Points on a hilly landscape, in no order, each with its height.
From any point a ball rolls to the lowest of the 6 points nearest to it. It stops when none of these is lower. Distance is the straight distance between rows; heights are no part of it.
kuvi: [203 131 178 147 178 104 128 110 114 117 109 127 132 129 165  98 186 144
 184 140  82]  h=241
nur: [213 147 186 146 158 102 126 102 138 126  95 137  94 108 131 103 184 147
 199 141 109]  h=179
nelu: [112 156 113 175  65 141 118 152 166 154 183 151 170  91 156 177  74 139
 116 172 197]  h=285
Romi: [139 118  79  92 147 135 132 123 114 152 125 129 103 175 107 151 159 121
 103 115  99]  h=28
pubo: [132 117  94  61 116 188 107 142 163 162 185  96 127 216 121 115 188 122
  87 137  48]  h=359
zud: [148 132  93 101 143 129 133 121 116 128  93 167  97 136  69 142  75  91
 103 104 185]  h=83
kugeg: [134 129 157 151 133 132  76 126  90 139  60 171 157  97  85  97  61  94
 163 130 184]  h=67
guku: [161 101 199 147 132  95 138 140 138 122 114 112 136  89 171  71 186 155
 202 144 114]  h=107
kud: [117 129  98 117 135 115 130 122  97 121  79 157 110 169  98 148 107 107
 114 118 153]  h=68
sibon: [173 125 133 141 170 119 129 103  96 116  62 144 134 140  93 121 117 100
 144 111 137]  h=157
razu: [213 118 124 115 170 148 124  58  85 131  96 151 129 167  81 129 149 118
 109 101 118]  h=173
roram: [106 122 104  97 137 130 157 133 128 125 138 120 116 186 136 144 160 136
 104 107 103]  h=274
Nedu: [130 148  70  60 136 170 116 147 185 174 179  79 110 196 119 107 164 143
 104 113  77]  h=236
nal: [124 166  53  90 118 146 153 127 197 152 169 118  75 165  98 123 132 156
 102 115 107]  h=57
nogi: [178 118 125 119 165 122 140  68  92 122 113 137 127 172 110 127 174 108
 135 119  75]  h=350
Dulu: [140 108 128 114 166 131 141 112 110 115 115 136 138 184 110 129 177 130
 117 104  90]  h=409
novor: [127 149  66 108 126 113 178 136 137 132 127 151  79 140 100 133 104 136
  99 121 163]  h=69
Fel: [114 141  52 101 107 133 155 137 168 137 137 118  91 123 104 126 103 168
  94 117 127]  h=88
puni: [117 136 151 153 117 112 117 135  72 118  92 150 141 106 118 123 103 104
 146 136 149]  h=71
Zifa: [104 154  55 111 107 130 174 133 190 139 172  91  93 104 114 127 104 185
 111 112 127]  h=194
pes: [ 79  88 189 131 141 122 135 165 131 101 157  75 146 125 183 118 171 114
 125 121  88]  h=172
Dovim: [147 111 146 132 167 111 156 122 103 102 108 133 137 141 132 130 171 142
 134 124  98]  h=397
zul: [116 117 162 161 129 104 133 138  92 120  84 135 154 110 150 123 129 109
 155 125 127]  h=126
Lisi: [130 141  51 116 108 113 160 124 154 137 117 153  73 140  68 130  87 126
 105 119 175]  h=75
Fuz: [ 92 139 127 141 117 132  96 134  89 124 109 158 141 108 119 136  73 106
 125 147 170]  h=161
suzu: [151 116 182 199 120 145  27 134 111 189  78 162 181  82  92  84  66  86
 168 141 204]  h=15
Zevu: [165 106 102  97 143 147 129  94  97 146 135 137 114 200 106 135 181 123
  98 123  80]  h=54
Pitul: [ 88 141 116 135  82 147 140 133 179 131 179 114 116  59 139 167  64 165
 113 161 161]  h=432
mamim: [ 67 119 145 119  99 132 110 169 141 104 169  72 130 104 194 151 135 117
 110 145 129]  h=228
Tur: [123 123 160 159 125 121 101 116  75 115  77 155 150  94 104 128  89  96
 149 130 172]  h=94
vufu: [112 167  64  79 114 148 160 144 193 138 180 101  97 151 121 118 137 172
 119 113 105]  h=99
rabap: [ 95  93 169 169 106 112 129 144 116 118 115 106 168 116 176  99 141 121
 137 141 117]  h=114
Legak: [ 83 123 161 161 110 128  99 152 104 120 131 126 161 100 169 118 127 126
 126 126 135]  h=166
bekad: [141  94 116  87 150 170 137 109 121 157 161 107 139 204 118 123 224 131
 104 122  35]  h=212
vuz: [187 127 140 131 176 117 132  64 101 117  85 146 132 147 110 117 149 121
 158 116 108]  h=298
ronip: [126 135  82  95 125 146 137 146 163 145 157 120  81 163 116 137 156 144
 118 109 113]  h=124
kuru: [ 83 133 112 100  88 123 137 161 171 122 183 114 111 105 149 162  99 147
 106 127 145]  h=595
pizu: [118  94 186 179 128  74 132 133 108 107 100 116 157 102 169  92 153 133
 180 143 102]  h=87
filim: [201 118 116 122 172 157 115  76 110 122  74 167 124 164  77 123  93  93
 114  83 157]  h=112
nugob: [113 137 130 137 129 114 121 126  93 118  78 172 131 123  99 118  76  84
 145 113 175]  h=100
kibo: [127 112 193 128 139 102 131 160 125 103 140  83 162 120 196 104 172 137
 140 120  82]  h=156
zava: [215 139 139 129 177 119 111  43 111 133  93 136 121 128  81 113 154 106
 136 115 105]  h=211
folig: [141 127 190 195 113 120  74 145 100 168  78 152 168  83 113  65  80  99
 170 136 158]  h=36
belo: [ 72 124 139  87 127 137 132 182 164 114 177  68 120 139 169 142 166 133
 106 114 117]  h=224
Viban: [158 116 184 179 140 116 121 109  96 131  57 140 161  87 111  80 116 112
 191 120 163]  h=72
Zores: [114 107 171 142 161 102 138 144 116 103 127 116 157 136 164 113 174 126
 140 124  88]  h=128
bolen: [137 117 149 143 152 149  88 121  92 141  55 181 145 100  79 103  58  80
 151 120 165]  h=91
bol: [149 109 203 167 119 106 124 121  95 109  77 126 163  89 155  87 141 127
 179 139 120]  h=73
zosos: [106 131 143 181 106 131  79 152 111 143 107 173 151 102 116 129  64  82
 133 164 177]  h=108
vinib: [114 106 124  90 160 131 151 133 128 139 152  96 136 187 132 121 187 129
 100 103  76]  h=203
muka: [ 82 140 120 138  79 143 121 149 156 120 179 120 122  78 169 178  81 139
 113 156 168]  h=35
Fidu: [182 125 180 161 138 111 131 106 114 106  76 128 127 100 124  89 140 138
 199 137 132]  h=110
Korir: [ 64 125 144 144  92 124 111 158 127 115 130 119 148 111 163 146 113 119
 112 154 138]  h=399
Zefu: [108 135 105 148  65 157 136 148 170 124 206 126 135  63 164 172  76 148
 114 157 165]  h=247
tovev: [ 92 120 151 129 124 107 131 159 119 119 125 129 134 131 159 134 119 103
 128 123 121]  h=77
gufek: [101 126 133  85 150 151 150 159 163 146 180  79 132 182 143 140 171 148
 114 107  93]  h=197
teviv: [ 82 145 144 156  80 135 101 152 123 122 133 157 153 100 156 140  92 104
 121 150 167]  h=193
samis: [150 103 129  95 158 132 134 100 104 131 134 119 133 186 114 125 193 121
 111 121  62]  h=37
Tiziv: [ 75 120 122 104 127 125 151 171 163 122 166  90 110 135 152 159 137 128
 101 111 126]  h=325
niz: [181 123 181 151 151  93 127 127 118 116  99 127 134 105 162  87 188 147
 208 140 108]  h=136
lizol: [ 97 158 149 183  73 140 101 146 141 133 174 149 164  78 139 163  59 116
 102 169 182]  h=265
Vave: [109 130 137 106 154 117 143 149 115 126 114 128 111 165 139 140 154 126
 124 109 110]  h=635
lopi: [ 97 157  75 127  89 134 156 138 177 125 145 125  98  87 107 142  82 167
 108 119 160]  h=223
zat: [230 117 142 119 168 138 121  49  96 124 123 146 121 160 103 116 170 114
 125 146  75]  h=235
Kadu: [146 116  84  93 138 132 130 106 112 136 120 158  96 187  92 142 143 125
 104 109 136]  h=55
zav: [ 99 148 138 154  60 156 110 138 159 121 187 138 161  72 198 166  88 118
 111 166 150]  h=227
vobef: [ 86 134  99  91 112 129 149 162 155 120 145 105  99 137 136 162 139 150
 116 105 137]  h=686
Dori: [ 90 146 105 130 109 123 142 136 127 122 115 153 107 117 103 146  87 110
 101 135 170]  h=188
fir: [184 119 133 121 179 132 130  62 105 128 121 125 153 169 123 131 195 144
 124 121  65]  h=349
vinuv: [ 89 158  76  79 134 146 139 167 193 144 178  85  94 134 127 141 130 180
 105 112 108]  h=163
figos: [106 141  81  99 117 109 158 135 166 142 154 112  82 120 126 150 116 178
 115 116 126]  h=282
Kipud: [108 118 108 150  78 165 122 148 184 131 207 113 139  55 166 174  79 175
 119 155 146]  h=260
veke: [134 122 131 133 159 116 130 126  90 104  83 128 135 151 129 141 131 116
 135 112 134]  h=293
Difi: [ 85 135 112 116 102 121 140 151 140 106 144 129 116 105 120 151 103 136
 112 143 164]  h=708
ked: [211 115 123 100 168 125 110  43  98 131 129 130 148 135 108 120 187 137
 130 144  57]  h=308
Mepe: [ 72 119 142 118 116 125 131 162 129 114 141 103 122 121 177 152 136 119
 111 131 114]  h=348
rek: [168 126  84  99 149 129 122  96 113 126 102 174 102 171  86 141 100 110
 105  89 152]  h=63
Pel: [ 78 120 127 110 147 122 146 157 127 110 151  98 118 152 150 133 156 134
 111  91 109]  h=342
bor: [104 146  88 126 106 141 145 155 193 125 189  95 102  68 126 134  85 180
 119 131 150]  h=563
Sazo: [200 148 143 134 164 108 130  90 113 116 119 133 133 145 122 109 178 137
 156 139  81]  h=53
lozu: [ 89  97 165 147 122 124 128 161 116  98 153  88 145 124 195 132 153 120
 123 135 118]  h=164
Susub: [146 106 197 188  97 124 100 140  92 137  89 141 170  97 141  94 115 121
 182 155 153]  h=56
pidi: [103 131 174 177  80 113  70 149 112 147 115 152 171 118 145 111  89  93
 139 160 171]  h=79
rez: [ 80 140 122 154  88 124 140 133 133 131 150 136 127  99 139 149  87 117
 113 161 163]  h=566
furu: [114 148  52 124  99 128 169 116 179 130 150  85 110  88 101 122  71 213
 119 104 139]  h=61
pove: [231 134 142 113 167 125 113  50 104 135 127 149 122 139 108 110 192 136
 154 134  72]  h=294
kobod: [169 131 174 152 168 107 126 104 106 108  88 133 132 118 143  95 161 133
 168 130 119]  h=177
Dobot: [130 136  66  91 130 130 155 128 137 141 136 138  93 180  98 140 138 132
  97 120 131]  h=58
bel: [148 131 150 147 164 134 112 101 100 114  73 149 139 112  92  98  94  89
 141 111 164]  h=111
Lufa: [ 97 155 109 139  84 132 138 146 148 126 150 136 134  76 122 160  65 127
 110 162 183]  h=222
Pugav: [105 158  99 131 104 130 130 143 129 137 124 159 109 106  90 145  62 101
 105 153 192]  h=115
Lufif: [117 118  93  79 142 145 139 134 145 165 165 106 110 197 136 141 179 137
  95 107  78]  h=132

Call two points neighbours if one is among the 6 nearest of the other. Go from one point of each pair to the other, from neighbour to neighbour, staying as low as possible. Name the highest point that can't be avoided.
muka and nal: Lufa
furu and Sazo: kobod
furu and suzu: nugob
furu and samis: Fel
tovev and samis: rabap
samis and nal: Dobot
samis and Romi: Zevu
